Each row is a point on a landscape with many valleys, with its height.
A ball rolls from a point to the lowest of its 2 nearest points, and stops where none of them is lower. Distance is the straight distance between rows; heights are no part of it.
Tezud h=447: [93, 104, 62, 53, 89, 90, 107, 101, 102, 99, 100, 85, 123, 94, 93, 104, 108, 109, 86, 76, 95, 107, 93, 110, 130, 102, 80, 120, 104, 120, 111, 82, 107]
Mubi h=410: [93, 112, 63, 38, 65, 115, 121, 106, 83, 81, 97, 80, 85, 72, 83, 122, 93, 125, 60, 51, 126, 109, 98, 111, 107, 82, 59, 107, 112, 121, 84, 93, 114]
Mos h=261: [70, 81, 78, 69, 129, 104, 122, 129, 87, 68, 105, 95, 114, 57, 80, 108, 100, 125, 82, 127, 114, 113, 108, 79, 131, 94, 94, 117, 81, 114, 90, 115, 106]
gozo h=385: [130, 96, 125, 147, 55, 82, 85, 109, 96, 66, 120, 94, 111, 126, 136, 107, 92, 101, 112, 94, 100, 121, 131, 94, 100, 89, 155, 111, 119, 85, 78, 121, 131]
Non h=584: [52, 97, 90, 83, 133, 123, 113, 103, 108, 66, 94, 125, 74, 101, 70, 70, 97, 63, 122, 149, 89, 78, 91, 86, 102, 115, 118, 111, 81, 88, 97, 80, 95]
poka h=271: [54, 81, 94, 103, 104, 141, 99, 113, 72, 74, 108, 74, 96, 134, 100, 100, 67, 72, 101, 101, 77, 108, 94, 128, 81, 125, 73, 78, 121, 64, 73, 96, 108]
tazef h=396: [121, 113, 92, 75, 104, 90, 124, 76, 90, 103, 75, 133, 87, 52, 87, 81, 112, 110, 72, 179, 86, 75, 116, 48, 134, 57, 105, 115, 81, 104, 106, 83, 125]
voti h=617: [99, 104, 118, 106, 91, 112, 95, 121, 75, 87, 119, 113, 91, 78, 124, 151, 96, 85, 96, 146, 98, 95, 120, 94, 82, 94, 97, 85, 97, 82, 77, 119, 148]
Bup h=571: [108, 84, 72, 78, 93, 159, 124, 90, 85, 105, 125, 67, 118, 96, 109, 130, 106, 109, 66, 65, 102, 127, 56, 103, 124, 153, 37, 100, 82, 139, 144, 124, 87]
Zuka h=567: [138, 74, 114, 105, 83, 78, 83, 69, 87, 73, 84, 126, 137, 72, 105, 124, 140, 124, 92, 116, 79, 101, 81, 64, 140, 73, 126, 129, 99, 113, 116, 136, 126]
potuf h=639: [185, 121, 136, 83, 91, 97, 106, 104, 88, 71, 115, 106, 100, 67, 140, 153, 146, 109, 129, 85, 86, 112, 114, 86, 91, 97, 94, 111, 81, 128, 106, 122, 114]
kepo h=208: [147, 131, 115, 136, 65, 68, 90, 132, 93, 158, 122, 78, 113, 108, 115, 107, 113, 106, 105, 84, 88, 117, 132, 137, 94, 98, 123, 77, 80, 89, 99, 83, 108]
Luv h=499: [53, 80, 62, 85, 118, 132, 96, 107, 109, 121, 97, 107, 105, 62, 64, 141, 84, 94, 74, 138, 124, 96, 97, 100, 101, 61, 55, 107, 99, 102, 78, 113, 129]
paza h=518: [86, 114, 73, 76, 143, 117, 95, 91, 118, 79, 74, 95, 84, 78, 107, 82, 124, 116, 128, 78, 104, 110, 71, 87, 86, 61, 75, 80, 99, 107, 126, 124, 74]
bav h=684: [178, 144, 132, 76, 72, 95, 108, 89, 74, 60, 87, 77, 66, 89, 123, 120, 126, 92, 127, 55, 94, 121, 107, 91, 93, 107, 77, 85, 114, 110, 113, 124, 94]
zadus h=405: [115, 123, 115, 103, 73, 51, 91, 75, 81, 156, 109, 95, 116, 117, 103, 123, 111, 108, 79, 57, 101, 93, 104, 116, 113, 131, 136, 165, 118, 140, 116, 89, 99]
maz h=313: [91, 100, 100, 109, 114, 111, 113, 120, 107, 160, 103, 75, 121, 67, 62, 127, 111, 87, 119, 86, 107, 124, 103, 102, 93, 65, 94, 106, 66, 155, 108, 110, 74]
lese h=281: [65, 89, 83, 119, 92, 97, 112, 102, 116, 141, 80, 107, 124, 125, 59, 67, 72, 113, 79, 139, 84, 81, 100, 99, 120, 90, 118, 97, 68, 76, 106, 96, 105]
nok h=256: [79, 104, 106, 132, 73, 92, 111, 133, 109, 86, 98, 106, 54, 103, 89, 65, 66, 85, 94, 151, 89, 68, 153, 101, 82, 122, 141, 85, 118, 67, 69, 48, 112]
gomu h=598: [111, 82, 56, 79, 105, 136, 127, 106, 75, 65, 126, 73, 147, 81, 103, 100, 122, 122, 83, 94, 92, 112, 86, 114, 118, 146, 66, 81, 59, 115, 154, 106, 72]
teb h=220: [71, 68, 56, 98, 81, 97, 114, 117, 127, 153, 102, 73, 137, 98, 50, 114, 51, 111, 66, 93, 116, 97, 102, 142, 107, 77, 88, 94, 96, 110, 89, 105, 111]
fovef h=354: [80, 90, 107, 86, 58, 66, 114, 142, 141, 90, 83, 115, 58, 84, 85, 145, 60, 106, 91, 121, 128, 100, 161, 62, 100, 78, 133, 104, 131, 122, 66, 78, 111]
tuz h=705: [125, 103, 120, 102, 106, 106, 100, 102, 78, 128, 131, 86, 116, 128, 114, 76, 101, 83, 113, 73, 78, 95, 114, 133, 103, 139, 98, 85, 106, 99, 113, 80, 75]
kog h=546: [125, 113, 112, 98, 135, 110, 82, 84, 97, 92, 119, 142, 126, 75, 154, 152, 129, 99, 96, 79, 120, 109, 48, 124, 83, 117, 57, 107, 92, 91, 119, 88, 96]
Las h=121: [69, 90, 100, 107, 87, 81, 87, 126, 110, 129, 116, 73, 99, 126, 92, 142, 74, 117, 87, 60, 118, 120, 131, 127, 96, 87, 116, 106, 111, 124, 58, 91, 121]
kisem h=206: [51, 69, 89, 115, 150, 97, 88, 127, 112, 90, 95, 99, 102, 86, 72, 110, 99, 99, 108, 113, 126, 106, 100, 71, 105, 70, 119, 119, 86, 123, 94, 110, 97]
nup h=473: [134, 117, 128, 93, 108, 98, 88, 68, 122, 106, 84, 144, 68, 95, 120, 127, 113, 82, 106, 89, 117, 84, 44, 90, 108, 131, 82, 129, 125, 112, 93, 140, 119]
sedun h=197: [84, 107, 95, 81, 83, 82, 85, 91, 106, 75, 73, 104, 70, 109, 95, 89, 83, 103, 104, 99, 104, 80, 112, 101, 115, 93, 118, 135, 136, 89, 107, 93, 128]
Vesor h=195: [99, 103, 103, 157, 112, 54, 84, 135, 86, 109, 122, 106, 135, 117, 147, 88, 128, 109, 88, 140, 93, 72, 134, 113, 111, 106, 136, 77, 66, 75, 82, 64, 106]
Loda h=595: [122, 121, 120, 122, 96, 121, 80, 96, 80, 61, 101, 109, 83, 95, 141, 127, 98, 92, 117, 111, 99, 91, 97, 75, 65, 101, 94, 84, 110, 53, 88, 115, 118]
zunin h=293: [106, 122, 112, 123, 54, 94, 83, 114, 96, 74, 79, 102, 46, 95, 94, 40, 73, 79, 117, 130, 99, 97, 162, 89, 70, 106, 116, 59, 128, 77, 86, 90, 99]
Nute h=412: [141, 132, 110, 58, 87, 101, 121, 56, 103, 116, 80, 113, 75, 78, 79, 64, 119, 89, 80, 110, 79, 86, 81, 105, 119, 103, 76, 99, 92, 92, 141, 86, 105]
tez h=565: [95, 88, 111, 87, 106, 114, 119, 100, 91, 88, 95, 115, 86, 96, 86, 89, 99, 73, 100, 128, 78, 80, 85, 94, 132, 135, 101, 114, 84, 113, 122, 105, 95]
Pefe h=187: [65, 94, 73, 105, 139, 136, 108, 103, 120, 95, 94, 73, 100, 124, 84, 65, 84, 76, 141, 69, 99, 108, 76, 118, 57, 88, 90, 74, 100, 90, 89, 81, 56]
mefe h=600: [71, 112, 112, 102, 121, 106, 105, 98, 95, 92, 65, 125, 37, 105, 92, 53, 90, 67, 127, 150, 93, 73, 111, 57, 84, 100, 138, 97, 110, 80, 97, 100, 106]
rar h=569: [113, 111, 114, 131, 114, 113, 67, 99, 108, 87, 86, 106, 87, 85, 120, 167, 118, 95, 130, 107, 125, 119, 121, 74, 48, 36, 101, 84, 97, 93, 76, 134, 111]
pena h=516: [68, 93, 100, 87, 129, 98, 92, 111, 122, 66, 75, 81, 84, 81, 113, 151, 102, 105, 129, 107, 145, 123, 122, 71, 62, 45, 86, 96, 118, 108, 61, 144, 88]
senu h=392: [99, 119, 75, 46, 127, 126, 141, 102, 112, 101, 98, 82, 95, 100, 75, 80, 123, 103, 123, 60, 78, 83, 70, 126, 97, 142, 62, 108, 73, 163, 126, 56, 70]
piv h=597: [158, 90, 111, 97, 93, 71, 105, 107, 90, 85, 98, 117, 130, 63, 114, 143, 142, 128, 111, 106, 111, 110, 95, 69, 112, 81, 123, 133, 60, 139, 108, 114, 103]
Vopim h=722: [97, 73, 92, 104, 102, 125, 113, 98, 112, 141, 120, 91, 135, 124, 97, 75, 95, 83, 100, 91, 77, 94, 73, 128, 106, 145, 78, 93, 75, 114, 120, 105, 69]
guz h=555: [103, 93, 120, 117, 77, 86, 57, 68, 102, 117, 92, 111, 70, 146, 102, 133, 71, 82, 106, 62, 105, 94, 82, 103, 84, 101, 110, 111, 156, 100, 79, 146, 143]
pubof h=31: [97, 110, 80, 106, 57, 56, 85, 123, 103, 78, 113, 72, 113, 116, 109, 124, 91, 128, 81, 57, 114, 118, 147, 129, 112, 106, 131, 121, 123, 97, 84, 90, 109]
gek h=646: [119, 107, 105, 93, 92, 123, 101, 127, 85, 38, 118, 107, 97, 80, 136, 173, 121, 139, 86, 133, 114, 109, 145, 85, 57, 84, 99, 79, 77, 80, 69, 114, 135]
rab h=185: [83, 98, 100, 84, 81, 128, 118, 96, 92, 108, 110, 47, 107, 101, 97, 141, 120, 105, 92, 53, 98, 126, 103, 127, 115, 94, 52, 87, 88, 150, 94, 139, 105]
butor h=186: [70, 102, 98, 115, 88, 86, 78, 92, 99, 55, 96, 94, 92, 138, 88, 18, 91, 107, 112, 116, 91, 88, 116, 76, 118, 99, 145, 104, 114, 67, 92, 89, 92]
bako h=296: [125, 94, 132, 136, 78, 69, 68, 60, 75, 100, 96, 143, 109, 134, 122, 54, 90, 119, 100, 118, 84, 61, 79, 98, 118, 99, 111, 111, 137, 45, 128, 124, 94]
gobiz h=523: [69, 65, 69, 76, 104, 149, 101, 97, 108, 108, 88, 100, 104, 101, 71, 109, 71, 78, 78, 121, 92, 101, 74, 100, 111, 78, 50, 86, 106, 106, 99, 147, 120]
tovad h=115: [73, 107, 88, 101, 151, 128, 89, 100, 102, 45, 85, 88, 84, 88, 117, 80, 110, 79, 142, 98, 99, 108, 88, 88, 47, 85, 109, 74, 103, 73, 97, 69, 64]
geve h=242: [92, 88, 89, 76, 86, 60, 88, 62, 107, 116, 59, 117, 98, 112, 72, 91, 91, 120, 75, 87, 111, 81, 84, 110, 143, 95, 121, 157, 121, 122, 113, 92, 104]
fogir h=235: [62, 91, 84, 112, 114, 59, 82, 142, 108, 101, 118, 117, 116, 103, 135, 99, 97, 124, 71, 146, 112, 88, 131, 119, 118, 100, 122, 70, 81, 72, 63, 39, 111]
mobi h=679: [112, 126, 109, 116, 78, 69, 91, 140, 115, 130, 103, 120, 86, 66, 119, 146, 108, 118, 96, 129, 130, 109, 151, 70, 67, 57, 128, 90, 81, 122, 86, 83, 129]
kapan h=333: [112, 119, 100, 109, 104, 116, 117, 84, 88, 124, 107, 97, 108, 69, 81, 43, 94, 109, 93, 148, 73, 90, 108, 102, 106, 95, 89, 59, 42, 87, 131, 86, 101]
Zore h=632: [65, 91, 90, 131, 142, 76, 65, 85, 119, 127, 96, 136, 123, 127, 90, 68, 93, 107, 105, 125, 110, 84, 87, 101, 89, 84, 145, 113, 118, 73, 114, 81, 110]
zut h=573: [132, 123, 127, 105, 122, 111, 78, 74, 82, 64, 90, 124, 108, 83, 167, 124, 121, 103, 126, 93, 112, 96, 73, 96, 72, 97, 83, 81, 107, 62, 111, 99, 73]
gope h=364: [52, 118, 73, 44, 85, 121, 120, 117, 95, 50, 88, 57, 64, 99, 96, 117, 82, 119, 91, 53, 118, 123, 127, 111, 91, 93, 57, 88, 134, 82, 76, 113, 109]
Feri h=618: [99, 108, 112, 110, 129, 79, 90, 84, 105, 105, 79, 126, 94, 101, 95, 50, 104, 91, 113, 136, 92, 82, 106, 75, 105, 86, 156, 118, 87, 105, 114, 88, 104]
guzo h=541: [116, 84, 123, 105, 111, 92, 86, 72, 91, 93, 88, 123, 124, 106, 98, 103, 107, 106, 99, 94, 86, 110, 90, 87, 126, 116, 106, 131, 107, 102, 126, 124, 104]
vin h=685: [107, 132, 91, 86, 105, 101, 108, 140, 93, 90, 120, 124, 81, 33, 119, 170, 103, 120, 83, 128, 136, 112, 147, 78, 56, 73, 91, 99, 86, 114, 65, 100, 125]
duvuk h=320: [111, 98, 93, 74, 139, 104, 71, 70, 116, 142, 64, 124, 118, 72, 61, 93, 102, 94, 112, 85, 123, 85, 53, 95, 94, 64, 78, 108, 107, 105, 122, 106, 103]
kobaz h=92: [57, 97, 77, 84, 131, 121, 108, 116, 93, 82, 114, 55, 116, 95, 106, 144, 109, 107, 93, 55, 117, 129, 89, 117, 83, 106, 54, 87, 105, 119, 92, 106, 102]
baf h=258: [93, 114, 105, 139, 97, 60, 73, 139, 116, 37, 116, 99, 81, 110, 142, 97, 104, 124, 105, 144, 117, 113, 137, 67, 58, 80, 157, 78, 95, 77, 81, 74, 84]
Vusu h=351: [125, 85, 130, 137, 59, 83, 86, 81, 82, 48, 107, 117, 93, 148, 124, 118, 83, 101, 107, 96, 90, 99, 88, 107, 91, 112, 132, 116, 149, 67, 89, 148, 120]
Dab h=316: [75, 112, 99, 93, 81, 131, 111, 119, 95, 78, 84, 62, 60, 105, 95, 87, 65, 101, 107, 95, 101, 113, 115, 118, 88, 97, 63, 67, 121, 83, 79, 123, 120]
gatus h=653: [100, 100, 115, 142, 128, 73, 74, 123, 104, 128, 95, 114, 111, 70, 111, 132, 118, 116, 114, 123, 120, 109, 130, 76, 86, 67, 143, 116, 68, 118, 96, 90, 96]
zovi h=463: [88, 107, 65, 46, 114, 105, 96, 101, 108, 131, 80, 100, 76, 68, 79, 143, 104, 90, 81, 107, 132, 95, 81, 101, 90, 55, 47, 95, 112, 124, 77, 122, 100]
Ditu h=443: [115, 131, 101, 49, 111, 105, 135, 76, 101, 105, 76, 77, 84, 84, 105, 77, 135, 96, 105, 41, 77, 91, 56, 109, 92, 127, 41, 83, 88, 135, 116, 99, 61]
Nit h=312: [65, 69, 96, 98, 87, 49, 105, 121, 121, 115, 100, 104, 85, 106, 64, 127, 62, 116, 65, 118, 127, 82, 145, 104, 116, 82, 135, 131, 129, 98, 73, 79, 130]
Nanul h=234: [65, 103, 99, 84, 128, 139, 119, 106, 78, 49, 135, 87, 111, 115, 114, 113, 113, 93, 100, 66, 106, 111, 76, 118, 83, 163, 70, 89, 103, 93, 93, 85, 53]
depiv h=251: [109, 105, 140, 137, 85, 83, 105, 115, 77, 137, 110, 117, 97, 148, 85, 29, 87, 73, 100, 120, 62, 70, 122, 119, 107, 130, 146, 93, 106, 79, 86, 71, 101]
raf h=275: [104, 100, 118, 151, 102, 80, 75, 85, 78, 103, 124, 133, 114, 148, 114, 50, 97, 87, 101, 119, 75, 75, 89, 113, 101, 119, 142, 92, 119, 52, 113, 91, 77]
bug h=451: [105, 107, 114, 89, 107, 64, 64, 65, 115, 137, 87, 112, 106, 132, 105, 115, 116, 87, 103, 23, 105, 101, 66, 128, 108, 136, 119, 142, 113, 143, 115, 75, 102]
mitet h=444: [136, 130, 131, 85, 124, 82, 117, 78, 121, 136, 93, 135, 87, 91, 96, 104, 115, 68, 101, 114, 89, 95, 54, 98, 113, 114, 79, 112, 100, 109, 130, 117, 117]
moro h=464: [70, 81, 96, 92, 107, 114, 117, 131, 122, 49, 103, 66, 60, 96, 103, 132, 87, 87, 126, 104, 111, 125, 119, 75, 82, 90, 111, 101, 109, 95, 69, 144, 106]
kifu h=173: [81, 113, 74, 63, 121, 131, 112, 104, 75, 71, 142, 80, 142, 93, 120, 159, 115, 128, 72, 56, 123, 124, 87, 128, 94, 156, 56, 99, 110, 91, 104, 101, 75]
Bikop h=178: [62, 65, 85, 137, 77, 94, 107, 130, 124, 145, 102, 64, 122, 144, 64, 109, 74, 101, 80, 69, 104, 115, 116, 131, 127, 82, 129, 101, 115, 110, 83, 108, 107]
Tunu h=381: [130, 69, 126, 119, 83, 95, 100, 84, 74, 23, 120, 98, 100, 148, 143, 100, 111, 97, 120, 80, 82, 105, 91, 89, 111, 139, 135, 113, 134, 68, 83, 107, 94]
guko h=330: [104, 117, 104, 103, 58, 106, 106, 87, 104, 101, 65, 99, 61, 135, 58, 23, 80, 88, 108, 102, 77, 77, 133, 119, 94, 104, 103, 72, 121, 73, 78, 86, 92]
puvez h=397: [111, 106, 112, 123, 79, 99, 121, 102, 121, 119, 88, 92, 112, 113, 68, 12, 90, 116, 133, 99, 81, 92, 115, 104, 112, 81, 126, 82, 71, 101, 117, 89, 70]
Lebi h=361: [93, 96, 97, 88, 113, 111, 132, 113, 98, 106, 86, 119, 75, 41, 82, 111, 102, 111, 77, 177, 107, 105, 136, 35, 127, 61, 97, 115, 71, 120, 79, 119, 118]
mozi h=237: [125, 92, 112, 146, 78, 65, 97, 130, 60, 136, 127, 103, 128, 142, 137, 96, 112, 91, 99, 99, 84, 94, 134, 120, 100, 113, 137, 98, 93, 85, 95, 94, 119]
fevo h=507: [127, 95, 130, 122, 104, 98, 94, 90, 99, 143, 114, 127, 95, 95, 109, 148, 110, 73, 87, 74, 99, 101, 85, 106, 92, 138, 100, 123, 102, 119, 90, 124, 128]
Nari h=283: [86, 87, 80, 96, 129, 81, 66, 61, 128, 148, 61, 130, 125, 118, 82, 71, 100, 99, 90, 100, 112, 86, 57, 97, 122, 90, 116, 133, 113, 118, 136, 119, 83]
rivav h=554: [125, 132, 112, 56, 121, 103, 100, 81, 107, 85, 76, 104, 57, 82, 120, 102, 136, 80, 147, 88, 98, 102, 81, 84, 80, 96, 74, 101, 120, 101, 124, 107, 82]
mimad h=714: [165, 134, 147, 100, 70, 112, 111, 81, 105, 65, 71, 75, 62, 107, 117, 89, 98, 89, 149, 71, 84, 115, 83, 96, 90, 118, 55, 66, 126, 94, 100, 127, 61]
zole h=188: [90, 82, 113, 139, 81, 97, 105, 112, 87, 84, 109, 87, 68, 164, 81, 47, 56, 84, 113, 80, 77, 94, 108, 102, 84, 116, 153, 96, 138, 89, 68, 87, 80]
doke h=628: [135, 106, 109, 136, 118, 94, 69, 88, 106, 102, 95, 109, 137, 66, 120, 107, 142, 125, 119, 107, 99, 116, 92, 61, 87, 68, 137, 112, 68, 112, 126, 100, 82]
Radil h=409: [98, 56, 106, 129, 102, 107, 94, 99, 79, 42, 137, 96, 143, 126, 136, 109, 108, 104, 114, 102, 89, 133, 76, 98, 116, 125, 111, 114, 100, 75, 102, 100, 84]
Lalut h=363: [126, 110, 111, 113, 135, 117, 69, 81, 112, 147, 83, 118, 114, 76, 108, 115, 108, 82, 120, 115, 117, 112, 64, 88, 73, 46, 71, 79, 88, 98, 111, 113, 97]
rizi h=486: [80, 105, 75, 63, 134, 127, 135, 98, 106, 71, 65, 67, 97, 90, 99, 109, 116, 117, 114, 51, 98, 113, 39, 93, 100, 100, 34, 79, 109, 131, 120, 120, 67]
zuse h=314: [67, 68, 95, 92, 108, 100, 139, 134, 93, 98, 124, 113, 92, 64, 90, 144, 97, 91, 75, 165, 104, 103, 138, 70, 117, 92, 106, 116, 82, 128, 66, 99, 112]
Mifi h=337: [90, 95, 89, 120, 88, 90, 70, 71, 88, 85, 104, 96, 125, 86, 121, 92, 108, 120, 77, 121, 100, 103, 117, 95, 105, 89, 115, 90, 94, 61, 120, 87, 109]
Fet h=257: [84, 79, 65, 115, 89, 102, 100, 135, 119, 169, 109, 90, 153, 105, 73, 99, 67, 99, 58, 145, 103, 75, 111, 128, 123, 65, 107, 91, 67, 80, 88, 82, 127]
zol h=340: [83, 105, 91, 73, 116, 139, 127, 96, 99, 90, 97, 96, 88, 125, 70, 62, 108, 71, 113, 81, 78, 77, 62, 144, 79, 169, 45, 85, 72, 126, 100, 91, 60]
puga h=304: [63, 84, 87, 123, 133, 129, 111, 103, 130, 134, 100, 89, 120, 92, 59, 38, 100, 97, 88, 149, 74, 77, 101, 97, 115, 86, 123, 72, 43, 106, 114, 81, 101]
bedo h=533: [110, 81, 142, 140, 95, 92, 74, 83, 100, 155, 94, 143, 105, 147, 121, 139, 92, 90, 82, 83, 94, 90, 82, 123, 91, 103, 107, 118, 134, 94, 89, 135, 140]
rugi h=139: [81, 118, 94, 90, 83, 91, 57, 94, 113, 80, 84, 110, 68, 103, 103, 107, 82, 101, 99, 113, 118, 92, 132, 114, 75, 90, 112, 87, 153, 65, 71, 93, 119]
Dav h=223: [81, 94, 113, 128, 107, 100, 116, 149, 94, 127, 116, 101, 58, 156, 87, 58, 62, 68, 112, 115, 96, 65, 123, 108, 86, 133, 156, 87, 106, 87, 68, 65, 99]
resap h=411: [115, 107, 98, 93, 139, 122, 114, 99, 101, 111, 81, 109, 77, 67, 88, 135, 104, 78, 113, 119, 116, 102, 81, 68, 82, 69, 76, 93, 104, 118, 95, 142, 113]
safot h=358: [132, 120, 116, 120, 67, 96, 125, 101, 83, 147, 124, 84, 113, 74, 78, 67, 100, 107, 94, 151, 72, 100, 129, 92, 123, 85, 113, 101, 66, 91, 114, 94, 121]
vuzo h=395: [141, 115, 105, 111, 111, 108, 62, 56, 106, 123, 87, 147, 119, 69, 140, 111, 101, 112, 89, 122, 100, 98, 66, 93, 85, 71, 68, 67, 89, 62, 132, 125, 118]
gep h=688: [124, 101, 113, 97, 56, 112, 84, 88, 88, 138, 118, 77, 115, 114, 92, 63, 81, 100, 101, 68, 70, 83, 110, 149, 113, 119, 59, 57, 96, 71, 106, 91, 83]
Nibi h=131: [55, 97, 77, 83, 167, 125, 122, 138, 116, 86, 99, 98, 88, 76, 92, 111, 123, 81, 143, 103, 118, 109, 101, 67, 84, 84, 101, 101, 81, 135, 93, 94, 58]
pafi h=480: [92, 106, 69, 56, 122, 95, 123, 120, 116, 116, 77, 104, 78, 85, 84, 112, 93, 105, 96, 92, 119, 86, 91, 101, 94, 87, 85, 122, 101, 124, 89, 75, 99]
sakar h=133: [123, 119, 115, 117, 68, 71, 100, 139, 81, 106, 132, 70, 118, 86, 116, 125, 106, 133, 111, 81, 99, 131, 139, 120, 122, 104, 123, 111, 77, 117, 98, 79, 104]
Zazon h=318: [161, 100, 128, 107, 40, 96, 98, 75, 81, 122, 143, 84, 123, 100, 129, 106, 115, 104, 77, 58, 73, 121, 105, 119, 123, 114, 77, 95, 100, 98, 117, 105, 110]
vav h=149: [106, 95, 108, 108, 100, 90, 97, 86, 95, 64, 110, 92, 80, 138, 88, 18, 104, 81, 136, 78, 72, 95, 112, 96, 87, 117, 138, 98, 130, 75, 86, 73, 52]
tima h=753: [128, 100, 69, 82, 68, 113, 143, 72, 94, 143, 105, 100, 108, 100, 55, 103, 89, 80, 41, 108, 79, 100, 59, 103, 134, 146, 65, 142, 84, 155, 134, 102, 109]
Musip h=660: [96, 78, 82, 157, 100, 92, 54, 91, 109, 130, 111, 68, 155, 127, 111, 84, 99, 112, 97, 83, 100, 111, 97, 119, 95, 59, 115, 81, 109, 54, 113, 111, 90]
Kurom h=217: [82, 87, 95, 144, 95, 73, 81, 117, 110, 61, 108, 82, 91, 121, 111, 71, 88, 122, 111, 108, 105, 110, 126, 97, 95, 84, 152, 78, 116, 64, 90, 61, 83]
gimif h=383: [127, 117, 83, 63, 43, 92, 127, 53, 117, 134, 67, 84, 101, 97, 46, 39, 85, 91, 91, 93, 92, 83, 85, 116, 126, 103, 78, 110, 96, 101, 121, 86, 97]
Pez h=305: [79, 64, 72, 105, 79, 91, 91, 106, 94, 74, 115, 76, 126, 77, 97, 114, 82, 129, 76, 126, 111, 118, 122, 90, 118, 65, 107, 97, 79, 105, 95, 93, 122]
Misa h=321: [121, 100, 127, 132, 66, 87, 60, 58, 82, 92, 83, 132, 79, 149, 103, 60, 72, 91, 117, 85, 87, 100, 85, 101, 95, 97, 143, 121, 168, 72, 109, 132, 97]
Kel h=368: [115, 86, 76, 83, 108, 100, 57, 57, 90, 94, 88, 134, 135, 61, 133, 94, 115, 128, 72, 136, 110, 99, 74, 95, 113, 97, 72, 83, 77, 70, 127, 87, 120]
zif h=470: [113, 101, 122, 67, 129, 115, 131, 75, 112, 116, 85, 140, 72, 86, 89, 96, 105, 65, 82, 121, 96, 83, 21, 80, 118, 157, 30, 123, 100, 113, 109, 118, 114]
kedum h=227: [78, 114, 97, 93, 126, 113, 124, 144, 113, 110, 120, 84, 90, 40, 92, 127, 123, 110, 113, 97, 126, 119, 128, 76, 88, 57, 95, 94, 71, 141, 86, 100, 78]
Bisal h=302: [82, 122, 114, 111, 97, 81, 88, 118, 119, 62, 104, 122, 66, 88, 122, 78, 105, 115, 118, 122, 126, 93, 155, 66, 74, 99, 162, 100, 97, 108, 101, 66, 98]
rol h=362: [156, 119, 115, 90, 65, 78, 95, 52, 85, 143, 108, 116, 120, 115, 100, 102, 110, 111, 79, 60, 87, 95, 85, 126, 132, 123, 96, 137, 114, 106, 141, 97, 107]
rulo h=357: [116, 130, 105, 83, 41, 85, 104, 83, 107, 145, 75, 91, 96, 140, 50, 52, 70, 104, 85, 85, 82, 86, 127, 128, 120, 96, 115, 111, 114, 88, 96, 90, 112]
kega h=233: [67, 84, 82, 100, 112, 149, 126, 95, 89, 58, 111, 86, 93, 148, 81, 65, 79, 94, 127, 80, 90, 102, 87, 129, 69, 136, 77, 70, 107, 55, 65, 76, 59]
Rov h=645: [73, 77, 90, 147, 152, 108, 71, 101, 106, 108, 95, 100, 138, 129, 115, 87, 99, 84, 104, 111, 103, 113, 80, 105, 83, 81, 122, 86, 108, 68, 96, 91, 87]
Tife h=590: [105, 142, 97, 36, 134, 107, 135, 106, 80, 69, 88, 111, 64, 79, 128, 90, 121, 100, 118, 87, 106, 82, 112, 80, 86, 114, 78, 107, 93, 120, 109, 95, 81]
Gel h=545: [93, 83, 85, 68, 97, 142, 132, 85, 94, 97, 93, 92, 95, 91, 83, 99, 86, 95, 75, 88, 83, 98, 58, 112, 124, 124, 26, 75, 88, 114, 120, 136, 110]
veg h=380: [103, 102, 106, 93, 54, 91, 110, 79, 87, 108, 92, 104, 89, 80, 83, 67, 74, 124, 84, 149, 90, 81, 114, 70, 121, 57, 128, 117, 87, 80, 113, 96, 130]
Rolat h=673: [101, 87, 111, 143, 80, 118, 87, 94, 90, 146, 121, 72, 140, 131, 99, 67, 79, 92, 88, 99, 67, 102, 103, 136, 108, 84, 97, 43, 108, 69, 118, 112, 103]
bidok h=263: [127, 119, 116, 94, 56, 131, 111, 78, 89, 95, 117, 54, 127, 91, 118, 122, 112, 107, 107, 41, 84, 141, 87, 121, 109, 104, 50, 87, 105, 107, 119, 135, 104]
sab h=738: [134, 92, 87, 94, 103, 100, 118, 91, 106, 150, 113, 95, 112, 107, 70, 100, 108, 76, 84, 73, 89, 103, 71, 111, 112, 145, 89, 113, 82, 149, 142, 90, 92]
Pino h=517: [93, 94, 100, 87, 157, 93, 90, 96, 113, 87, 111, 125, 100, 88, 137, 160, 135, 101, 102, 59, 141, 105, 54, 98, 98, 148, 68, 124, 110, 123, 90, 105, 86]
lazi h=485: [114, 88, 116, 111, 112, 75, 75, 76, 124, 117, 111, 108, 129, 113, 134, 135, 125, 95, 105, 49, 121, 104, 35, 100, 108, 138, 99, 127, 120, 129, 122, 109, 86]
Mus h=289: [81, 103, 108, 39, 132, 125, 112, 101, 93, 59, 117, 114, 77, 115, 95, 80, 105, 76, 113, 72, 92, 73, 89, 120, 80, 158, 67, 108, 92, 101, 94, 68, 69]
kevid h=367: [98, 100, 95, 107, 89, 107, 129, 118, 123, 131, 94, 62, 119, 97, 70, 75, 97, 95, 125, 85, 91, 119, 101, 114, 114, 81, 107, 95, 65, 127, 121, 93, 80]
fiz h=408: [76, 77, 98, 87, 91, 72, 116, 146, 133, 31, 93, 101, 38, 92, 113, 143, 88, 102, 106, 112, 138, 127, 160, 73, 93, 92, 125, 114, 123, 108, 59, 111, 107]
zemi h=277: [62, 62, 92, 121, 111, 62, 91, 132, 102, 113, 121, 117, 126, 96, 109, 137, 99, 117, 70, 124, 124, 83, 128, 99, 117, 83, 128, 124, 94, 104, 53, 75, 129]
lali h=620: [86, 83, 63, 81, 128, 115, 125, 128, 89, 62, 120, 81, 144, 77, 85, 77, 118, 111, 94, 118, 93, 114, 105, 85, 125, 136, 109, 107, 54, 104, 138, 56, 75]

For each start below, name the point where the ball stops.
vin: kobaz
pafi: tovad
sab: guzo
mimad: kobaz

Call two points neighbours if one is among the 2 nearest of the other. Go from one point of each pair to the other, from neighbour to neighbour, staying as low as possible. Name the highest point that can't be avoided.
kobaz, tovad: paza
rugi, Mos: vuzo
Vesor, pubof: mozi
